Points on a hilly landscape, in no order, each with its height.
A climber steps from a point to the highest of its 4 nearest points, and stops where none of them is higher. Distance is the straight distance between rows; heights are no part of it.
j_731: [119 117 169 119 103 116 127 112 123 129 136 146 149 152 101 130 129 112
 110 149 172 158]  (h 456)
j_222: [ 99 131 147 123 141 144 108 110 131 121 156 122 134 131 123 113 134 126
 100 125 121 149]  (h 593)
j_390: [141 163 117 163 179 148 158 163 146 126 116 107 113  68 163 140 160 127
 145 100  48  86]  (h 449)
j_38: [162 108 106 133  90 120 157 102 111 129  70 130 100 162 126 164  86 137
 152 134 187 154]  (h 642)
j_139: [105 136 137  84 153  96  61 195 119 125 158 139 143 118  77 144 128 123
 140 129 156 130]  (h 562)
j_646: [ 99 144 133  89 199 109  77 180 121 127 160 141 165  86  68 131 134 123
 151 102 129 109]  (h 246)
j_785: [ 69 112 124  99 154 167 105 123 158 156 191 120 166 130 128  88 153 107
  95 122  77 155]  (h 325)
j_254: [184 149  83 145 123 117 152 136 103 118  59 121  86 115 178 167 142 137
 170 123 155 105]  (h 575)
j_230: [144 128 138 144 113 141 157  96 138 134 116 118 107 156 167 105 121 126
 130 147  90 101]  (h 484)
j_489: [142  96 158 136  57 107 142 108 121 145 110 141 147 173  84 147 103 102
 132 163 193 175]  (h 518)
j_895: [ 83 120  96 113 181 154 114 154 149 137 179 133 156 103 144  94 159 123
 107  98  50 102]  (h 165)
j_34: [ 91 109 164 114 107 162 101  92 142 138 164 121 144 150 110 101 129 111
  84 150 119 161]  (h 409)
j_400: [131 155 104 137 147 127 118 139 108 107 115 134 112 109 152 135 138 153
 138 102 135 113]  (h 470)
j_954: [127 125 133 132 127 136 121  98 125 114 123 122 121 140 153 108 125 131
 125 126 129 124]  (h 467)
j_102: [130  91 138 143  90 134 134  79 148 135 121 120 119 171 140 100 111 121
 103 147 145 129]  (h 351)
j_513: [175 145 113 171 101 108 189 100 131 133  70 108  89 131 176 147 127 125
 153 134 142  88]  (h 491)
j_828: [ 94 131 116 114 154 167 121 125 147 143 163 121 151 127 158  90 144 114
 122 119  59 132]  (h 251)
j_626: [156 161 117 178 189 150 169 156 140 122 104  99 100  44 168 158 153 153
 156  96  69  75]  (h 502)
j_647: [112 132 150  98 132  97  82 176 124 121 162 143 140 127  92 134 131 124
 134 141 161 144]  (h 612)
j_642: [138 105 141 162  73 153 182  78 164 161 135 133 112 187 164  86 108 139
 109 173  95 133]  (h 367)
j_507: [121  96 143 137  96 158 135  83 165 157 144 118 137 173 145  81 115 123
 111 163 113 132]  (h 313)
j_515: [136 132 137 107 153  99 113 171 114 126 136 146 119 131 109 151 121 131
 141 138 174 148]  (h 656)
j_80: [101 146 127 108 180 111 103 170 118 126 155 142 145  93  89 133 122 146
 143 108 128 118]  (h 274)
j_329: [182 142 126 181 119 128 196  88 145 151  61  92  77 107 191 165 128 152
 135 132 116  83]  (h 454)
j_845: [117 103 194 114  71 122 109 105 122 124 162 138 170 171  82 103 128  98
  85 163 147 173]  (h 503)
j_760: [ 83 140 134  73 191 111  57 190 117 119 167 138 186  85  65 136 149 108
 142 102 125 114]  (h 138)
j_23: [127 160 117 145 161 154 151 142 142 136 129 115 125 106 169 125 156 117
 136 115  51 104]  (h 402)
j_396: [111 138 123  81 201 114  59 199 107 111 145 140 149  90  70 157 128 123
 161 113 138 106]  (h 400)
j_559: [203 165  84 168 169 118 160 167 115 124  67 112  74  61 180 184 160 160
 189 117 141  77]  (h 583)
j_885: [124 159 109 107 191 114 112 178 101 117 132 149 125  87 100 154 117 158
 160 103 129  96]  (h 413)
j_521: [175 128  84 131 103 118 157 116 108 122  55 126  87 143 155 167 109 135
 173 129 172 126]  (h 604)
j_496: [115 137 128 130 148 138 118 118 119 116 133 129 118 124 147 117 128 150
 123 115 138 134]  (h 489)
j_771: [166 165  75 140 151 120 129 171 104 112  85 137  90  86 162 171 152 160
 163 112 140  84]  (h 568)
j_604: [147 117 135 118 128 112 141 128 109 124 110 142 121 145 112 158 122 129
 136 139 188 162]  (h 667)
j_550: [112 103 161 127 103 142 114  82 140 137 135 118 137 157 115 111 124 116
  89 150 145 152]  (h 414)
j_415: [169 137  88 122 134 113 147 141  91 113  74 142  88 120 148 176 122 151
 157 118 168 129]  (h 622)
j_827: [121  97 171  97  72 108  82 137 115 109 175 139 187 172  79  97 137 113
 105 153 170 187]  (h 532)
j_688: [ 75 136 137  55 150 106  39 194 103 112 170 142 194 103  59 141 141 114
 123 104 128 132]  (h 289)
j_949: [101  97 173  92  77 108  62 140 117  99 194 124 202 178  68  81 136 122
  86 151 148 197]  (h 510)
j_618: [179 152 130 175 153 151 172 103 135 144  65  96  87  83 196 165 138 156
 138 116  91  76]  (h 451)
j_366: [120 123 132 132 135 154 123 105 141 123 143 117 129 146 155  95 129 125
 130 133  88 127]  (h 408)
j_111: [168 118 101 182  52 107 183  88 142 129  75 113  91 169 160 125  91 126
 163 142 169 127]  (h 558)
j_330: [124 165  90 142 161 133 117 173 117 104 117 120 120  70 131 145 146 152
 154  81  94  71]  (h 429)
j_491: [ 85 139 121 100 209 115 102 171 115 118 158 142 170  76  73 128 133 135
 145  87  99  99]  (h 163)
j_283: [160 158 141 165 139 140 171 108 131 136  87 101  92 107 178 153 141 131
 139 127  89  83]  (h 447)
j_992: [138 102 145 130  82 116 150  99 126 144 102 137 131 163 106 145 112 120
 124 141 194 157]  (h 486)
j_219: [ 77 107 172  92  78 178  92  93 152 165 193 126 187 160  92  77 143  97
  74 154  88 178]  (h 403)
j_597: [ 65 115 109  89 202 156  97 161 149 148 193 139 182  91 113  82 175 136
  96  96  45  87]  (h 101)
j_726: [151 163 124 161 150 140 146 127 127 120 106 109 102 103 177 130 149 125
 145 118  85  97]  (h 448)
j_938: [160 137 130 159 107 124 172  95 137 132  88 117  96 143 177 126 130 119
 138 140 109  92]  (h 517)
j_782: [142 140 108 125 135 122 140 125 100 115 103 137 113 130 152 144 131 153
 141 114 162 128]  (h 561)
j_748: [113 111 145 128 117 147 114  91 132 125 132 125 128 149 129 107 125 130
 100 137 144 146]  (h 457)
j_51: [191 154 114 184 173 162 182 120 123 127  68 103  79  39 201 171 139 175
 161  95  88  70]  (h 472)
j_638: [136 138 124  91 194  97  87 193 106 114 137 140 119 105  87 158 115 137
 156 120 159 104]  (h 514)
j_859: [101 122 193 102  94 123  92 126 126 118 182 129 174 151  87  97 135  99
  87 150 121 176]  (h 516)
j_561: [103 103 181 114  71 148 105  93 132 142 170 131 160 167  89 100 128 103
  71 161 117 168]  (h 469)
j_337: [180 103  99 184  41 125 161  93 135 130  65 126  85 182 128 158  53 151
 156 163 208 175]  (h 597)
j_776: [146 148 105 112 168 109 130 167 101 114 115 158 108 111 126 161 120 159
 144 119 148 121]  (h 524)
j_451: [136 145 126 114 156 113 132 148 104 123 121 151 113 122 128 153 125 151
 140 125 169 139]  (h 592)
j_273: [157  96 124 172  70 127 179  79 158 136 112 122 107 179 153  99 106 124
 114 161 133 133]  (h 490)
j_516: [106 108 142 120 121 168 110  92 152 143 153 114 138 156 130  87 129 117
 101 146 110 145]  (h 376)
j_239: [ 90 135 160  92 129  99  75 173 125 117 183 139 161 122  83 125 130 114
 123 129 145 147]  (h 578)
j_216: [168 148  85 120 169  98 131 177  84 108  96 154  89  99 127 179 118 161
 156 114 147 107]  (h 563)
j_725: [ 57 118 122  88 200 136  93 153 140 144 190 140 170  91  91 105 152 123
  82  99  62 115]  (h 111)
j_989: [165 128  95 155  84 111 164 101 126 126  73 117  97 155 161 136 114 127
 159 132 167 111]  (h 584)
j_482: [ 61 124 135  99 165 135  99 142 147 146 192 131 158 105  96 105 140 114
  79 118  78 146]  (h 256)
j_588: [160 108 126 177  51 147 200  73 161 146 102 130  98 183 177 113 110 133
 109 165 110 138]  (h 425)
j_56: [134  99 176 122  66 108 126 111 120 135 139 149 170 169  83 120 123  99
 112 159 177 167]  (h 478)
j_444: [126  90 157 143  62 119 139  86 134 148 117 134 140 167  98 128 107 116
 101 152 186 162]  (h 452)
j_172: [159  92 110 185  51 115 178  81 154 129  92 117 105 179 151 113  81 125
 135 151 173 152]  (h 513)
j_261: [ 71 127 123 103 194 126 106 153 129 129 170 136 155  83  87 117 134 133
 102  87  80 117]  (h 27)
j_867: [ 81 141 142 106 174 112 108 158 127 129 172 133 154  95  81 127 122 132
 123 100 113 130]  (h 166)
j_356: [ 95 112 162  81  90  98  58 164 119 101 194 132 187 154  79  93 135 121
 101 141 145 171]  (h 527)
j_996: [183 119  97 125 114 115 160 113  98 113  63 134  86 142 128 180  91 131
 161 128 184 154]  (h 623)
j_494: [124 128 144 122 129 126 133 117 114 122 128 141 124 136 125 134 128 144
 117 126 171 148]  (h 617)
j_960: [142 136 124 142 125 134 131 105 120 111 104 120 113 139 169 119 134 133
 137 123 134 108]  (h 515)
j_548: [161 100 117 143  71 114 155 102 117 139  75 129  98 165 107 169  75 132
 150 154 198 170]  (h 628)
j_915: [143 152 134 148 132 150 156 110 138 138 106 110 109 123 177 129 144 125
 135 133  68  96]  (h 450)
j_746: [172 121 117 191  56 127 210  74 156 139  78 117  84 162 180 131 107 126
 120 153 123 130]  (h 464)
j_200: [188 160 116 173 137 121 173 120 124 130  68 108  88  96 185 154 149 137
 169 127 133  87]  (h 466)
j_660: [ 72 123 167  94 132 126  89 143 137 134 204 132 164 122  85 110 135  98
  84 129  93 169]  (h 387)
j_177: [ 96 131  92 118 181 143 109 166 138 115 155 127 145  79 130 112 153 130
 118  78  54  77]  (h 120)
j_354: [138  75 131 169  64 127 148  81 154 139 117 119 125 177 131 106  97 118
 105 157 163 151]  (h 399)
j_186: [ 74 117 145 104 137 157 101 113 143 136 175 121 148 131 112 104 139 114
  90 130  98 167]  (h 424)
j_630: [168 129 120 182  75 137 207  82 161 148  80  99  70 147 192 148 121 138
 113 144 113 105]  (h 560)
j_881: [ 86 111 143 113 117 175 112  87 161 158 168 112 167 152 134  73 135 112
 108 146  88 149]  (h 344)
j_367: [149  95 123 165  43 119 153  93 135 148  89 129 114 177  97 153  73 130
 133 164 201 181]  (h 589)
j_984: [156 175  96 168 169 132 143 171 131 116  98 111 101  63 161 152 159 150
 176  99 102  74]  (h 533)
j_590: [108 132 120 125 154 155 111 126 136 120 152 122 134 124 153 101 138 125
 117 116  82 129]  (h 318)
j_452: [ 81 137 153  86 148  98  67 175 129 126 187 129 174 104  72 112 135 106
 122 117 121 134]  (h 465)
j_255: [ 91 138 131  56 173 112  36 195 105 115 159 145 176  93  57 157 142 114
 140 111 138 121]  (h 248)
j_717: [108 122 171  93  93 108  86 158 121 118 177 143 163 150  90 114 139 112
 114 143 158 166]  (h 546)
j_336: [118 150  93 148 183 141 133 180 143 118 132 115 128  66 141 131 163 125
 142  88  49  65]  (h 312)
j_375: [106 128 172 119 114 131 112 111 124 127 153 136 142 138 101 122 134 119
  99 136 147 159]  (h 476)
j_326: [153 124 124 148 106 124 150  94 131 119 102 118 106 157 163 111 120 126
 134 131 138 107]  (h 549)
j_532: [145 105 116 151  86 123 153  85 131 119  97 116 111 163 152 111 111 129
 133 136 162 121]  (h 556)
j_471: [ 93 147 152 115 153 113 107 141 123 130 162 136 144 110  97 125 126 134
 115 120 134 146]  (h 107)
j_387: [166 122 118 108 141 104 147 139 100 119  97 146 103 134 124 172 111 133
 150 132 187 159]  (h 637)
j_154: [ 91 105 153 131  91 173 140  75 176 174 175 113 165 169 130  56 121 120
 109 164  94 142]  (h 359)
j_373: [196 153  72 135 160  83 152 174  82  90  65 148  59  82 137 200 120 147
 156 103 162 107]  (h 572)
j_544: [ 65 116 150  95 117 176 102 110 153 166 195 122 171 137 112  88 147 105
  81 139  86 171]  (h 358)
j_804: [ 72 108 156 112  83 176 112  83 173 180 188 109 186 168 113  54 135  98
  91 159  92 160]  (h 382)
j_119: [112 156  89 137 164 134 113 162 120 103 133 127 120  82 137 129 138 150
 140  88  92  90]  (h 319)
j_747: [102 154 114 100 209 117 107 178 110 119 146 142 155  78  84 141 128 144
 156  92 113  99]  (h 291)
j_410: [ 88 106 170 109  88 169  93  92 149 149 179 128 161 160  97  93 135  96
  76 163 103 165]  (h 432)
j_392: [160 118 114 119 121 116 151 115 105 122  83 138 110 149 129 161 107 135
 147 132 190 151]  (h 644)
j_341: [187 144  71 133 135  99 152 145  87  99  51 136  63 106 152 195 117 136
 166 111 172 126]  (h 594)
j_243: [166 142 103 103 200  89 116 189  91 105 109 153  96  93 104 170 106 154
 165 113 155  95]  (h 601)
j_405: [ 77 115 179  90 102 139  96 129 134 135 210 128 175 147  86  95 141  93
  77 146  92 180]  (h 462)
j_185: [152 120 109 135  99 125 149  97 121 117  84 123 107 150 159 130 120 130
 143 123 167 117]  (h 573)
j_742: [155  98 122 166  70 119 170  83 149 131 104 122 103 171 156 103 101 122
 128 145 144 125]  (h 525)
j_614: [163 141  96 136 118 119 147 121 106 119  77 130  96 133 168 150 133 142
 158 119 159 113]  (h 595)
j_911: [ 79 121 102  92 216 139 103 163 129 120 162 143 161  75  96 117 161 131
 101  76  55  82]  (h 5)
j_795: [154 156 118 152 127 125 140 122 120 117  96 121 111 120 176 132 143 131
 152 118 136  94]  (h 485)
j_854: [168 166 124 166 146 126 157 131 122 120  83 110  99 103 181 145 153 131
 154 124 116  91]  (h 463)
j_592: [171 150  82 127 141 116 141 157  91 109  85 150  84 106 151 174 132 152
 151 116 156 115]  (h 599)
j_103: [119 156 103 148 157 138 116 150 129 109 129 118 120  98 156 119 145 133
 143 100  78 101]  (h 294)
j_892: [166 102 118 193  54 120 194  76 154 135 102 127 101 184 170 102  96 116
 122 157 135 147]  (h 468)
j_317: [119 117 144 131 104 162 151  83 157 151 146 123 132 170 155  82 111 131
 124 159  84 123]  (h 326)
j_784: [ 72 133 142  91 201 110  88 171 127 134 178 137 173  83  68 117 137 112
 123  94  99 108]  (h 19)
j_267: [138 110 159 109 104 102 118 141 123 122 140 150 142 155 104 144 130 103
 132 149 188 168]  (h 446)

Where does a climber stop that starts at each point below?
j_444 -> j_604
j_366 -> j_415
j_784 -> j_243
j_405 -> j_604
j_154 -> j_604
j_827 -> j_604
j_103 -> j_415

Two climbers start at each pair of points below. Name the first point that both come to, or write none.
j_317 / j_881 -> none
j_938 / j_954 -> j_185
j_390 / j_283 -> j_415
j_845 / j_219 -> j_717

Call two points neighbours if one is among the 4 nearest of the other. Go from one point of each pair to the other, from neighbour to neighbour, staying as high as possible. Name the lowest point that can't be avoided.
j_559 / j_630 -> j_938
j_243 / j_604 -> j_216
j_415 / j_222 -> j_496
j_559 / j_604 -> j_254
